Points on a hilly landscape, in no order, each with its height.
From any point a ball rolls to the lowest of the 3 points nearest to it. It stops when none of these is lower. Distance is the straight distance between rows; heights are no part of it.
modo: [6, -15, -4, 11, 11, -32, 9, 15, 1, 7]  (h 41.5)
mebev: [7, -17, 2, 15, 9, -38, 11, 19, 0, 5]  (h 39.4)
zigo: [3, 3, 28, -2, -9, 44, 7, -6, 4, -10]  (h 31.0)
Zike: [-2, 2, -30, -13, 7, -31, -12, 15, 2, 15]  (h 14.7)
bepe: [4, 22, 10, 1, -1, 23, -12, -12, -2, -2]  (h 68.4)
biva: [-3, 0, 23, -5, -16, 35, 6, -4, 1, -8]  (h 21.4)
vemor: [6, -1, -20, -3, 12, -22, -1, 9, 4, 15]  (h 36.1)
pipo: [-3, -11, -8, -3, -2, -11, 11, 2, 1, 3]  (h 80.9)
seni: [-1, 22, -13, -8, -5, -5, -11, -8, 3, 2]  (h 15.1)
bok: [-2, -24, 19, 12, 3, 2, 29, 1, 0, -7]  (h 80.2)
Bep: [-3, 7, 17, -2, -14, 40, -4, -12, -3, -11]  (h 18.3)
minuz: [-6, -20, 23, -4, -13, 29, 20, -4, 3, -10]  (h 23.9)
Zota: [0, 21, -8, -8, -3, 12, -29, -8, -5, -2]  (h 37.7)
rodo: [0, -16, -17, 3, 6, -40, -2, 19, -1, 11]  (h 39.7)
dedov: [6, 29, -17, -4, 8, -13, -17, -4, 4, 8]  (h 45.5)
lep: [-4, -26, 16, 16, -7, -39, 25, 20, -3, -11]  (h 57.2)
Pover: [7, -31, 21, 10, 5, -9, 22, 10, -1, -8]  (h 80.1)
dedak: [-7, -5, 14, -2, -14, 26, 16, -8, 1, -9]  (h 11.2)
muzu: [4, 17, 5, -8, 1, 15, -10, -3, 2, -1]  (h 56.3)
lun: [-2, 27, -14, -5, 0, 0, -18, -9, 1, 2]  (h 6.2)
foso: [-6, 2, -14, -7, -2, -11, 6, -4, 2, 3]  (h 51.3)
tus: [8, 23, -3, 2, 6, 30, -31, -13, -3, -1]  (h 48.2)
fogad: [2, 6, -14, -2, 10, -16, 0, 2, 5, 10]  (h 48.8)
pab: [1, -7, 29, -6, -10, 37, 18, -4, 5, -12]  (h 26.8)
toza: [-2, -31, 10, 3, -1, -15, 10, 12, -2, -4]  (h 14.4)
bidov: [-4, 12, -15, -8, 4, -10, -1, -5, 5, 6]  (h 34.3)
tofif: [-3, 7, -37, -7, 4, -33, -11, 9, 0, 16]  (h 15.8)
kot: [3, 23, -17, -3, 5, 31, -48, -14, -4, 2]  (h 41.0)
Zifi: [2, -9, 12, -4, 4, 8, 16, 1, 7, 1]  (h 76.5)
Sukeg: [-2, -7, 15, 1, -1, 12, 23, -5, 1, -4]  (h 68.6)
kiro: [-1, -12, 0, -9, -2, -1, 7, 5, 2, 4]  (h 6.3)
dazi: [0, -16, 14, 4, 4, 7, 22, -3, 4, -3]  (h 70.1)
logis: [-3, -14, -4, 9, 3, -23, 14, 5, -1, 0]  (h 32.8)
denov: [-1, -20, 2, 16, 3, -32, 18, 9, -5, -1]  (h 35.9)
peraz: [-1, 33, -21, -1, 3, 3, -31, -15, -3, 4]  (h 23.3)
rezi: [3, 16, 1, -11, 0, 15, -17, -2, -1, -1]  (h 47.6)
Konu: [4, 17, 10, 2, -2, 22, 0, -11, 2, -4]  (h 42.9)
gapig: [-1, 12, 12, 0, -15, 39, -9, -13, -6, -11]  (h 21.6)
nalu: [3, 20, -6, 4, 8, 33, -40, -16, -3, 2]  (h 43.9)
fufa: [4, -24, 14, 5, 8, -3, 18, 5, 1, -2]  (h 76.9)
lezag: [-4, -15, 16, 4, -3, 10, 26, -6, 2, -7]  (h 63.2)
befan: [-1, 24, -17, -5, -2, 11, -34, -12, -7, 1]  (h 32.9)
kosi: [-5, 13, -12, -11, -5, -2, -7, -4, 0, 2]  (h 23.5)
rone: [1, -5, -29, -5, 7, -33, -10, 19, 2, 14]  (h 11.1)
tige: [2, -8, -24, -2, 9, -34, -6, 17, -1, 14]  (h 16.9)
befoz: [-2, 10, 13, -2, -5, 19, 13, -10, 2, -3]  (h 17.0)
luvi: [1, -34, 27, 11, -2, -22, 20, 20, -2, -14]  (h 76.2)
Giti: [-3, 2, -37, 2, 7, -43, -5, 12, -2, 21]  (h 21.3)
zes: [-6, -24, 4, 7, -2, -23, 13, 9, -6, -2]  (h 25.6)
degu: [5, 6, 3, -11, -1, 9, -3, 1, 3, 2]  (h 61.3)
Fome: [2, -17, 10, 22, 7, -44, 19, 20, -2, -3]  (h 44.7)
roron: [-5, -10, -9, -8, -3, -9, 5, 2, 5, 3]  (h 82.5)
Lin: [6, 15, -20, -11, 9, -18, -14, 7, 8, 13]  (h 77.4)
liru: [-6, -20, 19, 4, -8, 13, 26, -7, -1, -11]  (h 52.6)
nem: [-5, 8, 13, -3, -11, 26, 8, -13, 0, -6]  (h 16.1)
gon: [-2, 22, 8, 5, -5, 33, -9, -17, -5, -6]  (h 53.6)
nefu: [0, 21, -13, -4, 0, 23, -43, -13, -6, -1]  (h 38.2)
murup: [-5, -26, 9, 13, -6, -28, 19, 14, -7, -7]  (h 34.4)
kepop: [9, 24, 2, 4, 4, 30, -22, -13, -2, -1]  (h 56.4)

For each start below, name the point where the ball stops.
fufa => liru
gapig => dedak
mebev => toza
bepe => dedak
Lin => rone
bok => liru
kosi => lun
tus => lun
Zota => lun
kot => lun
Sukeg => liru
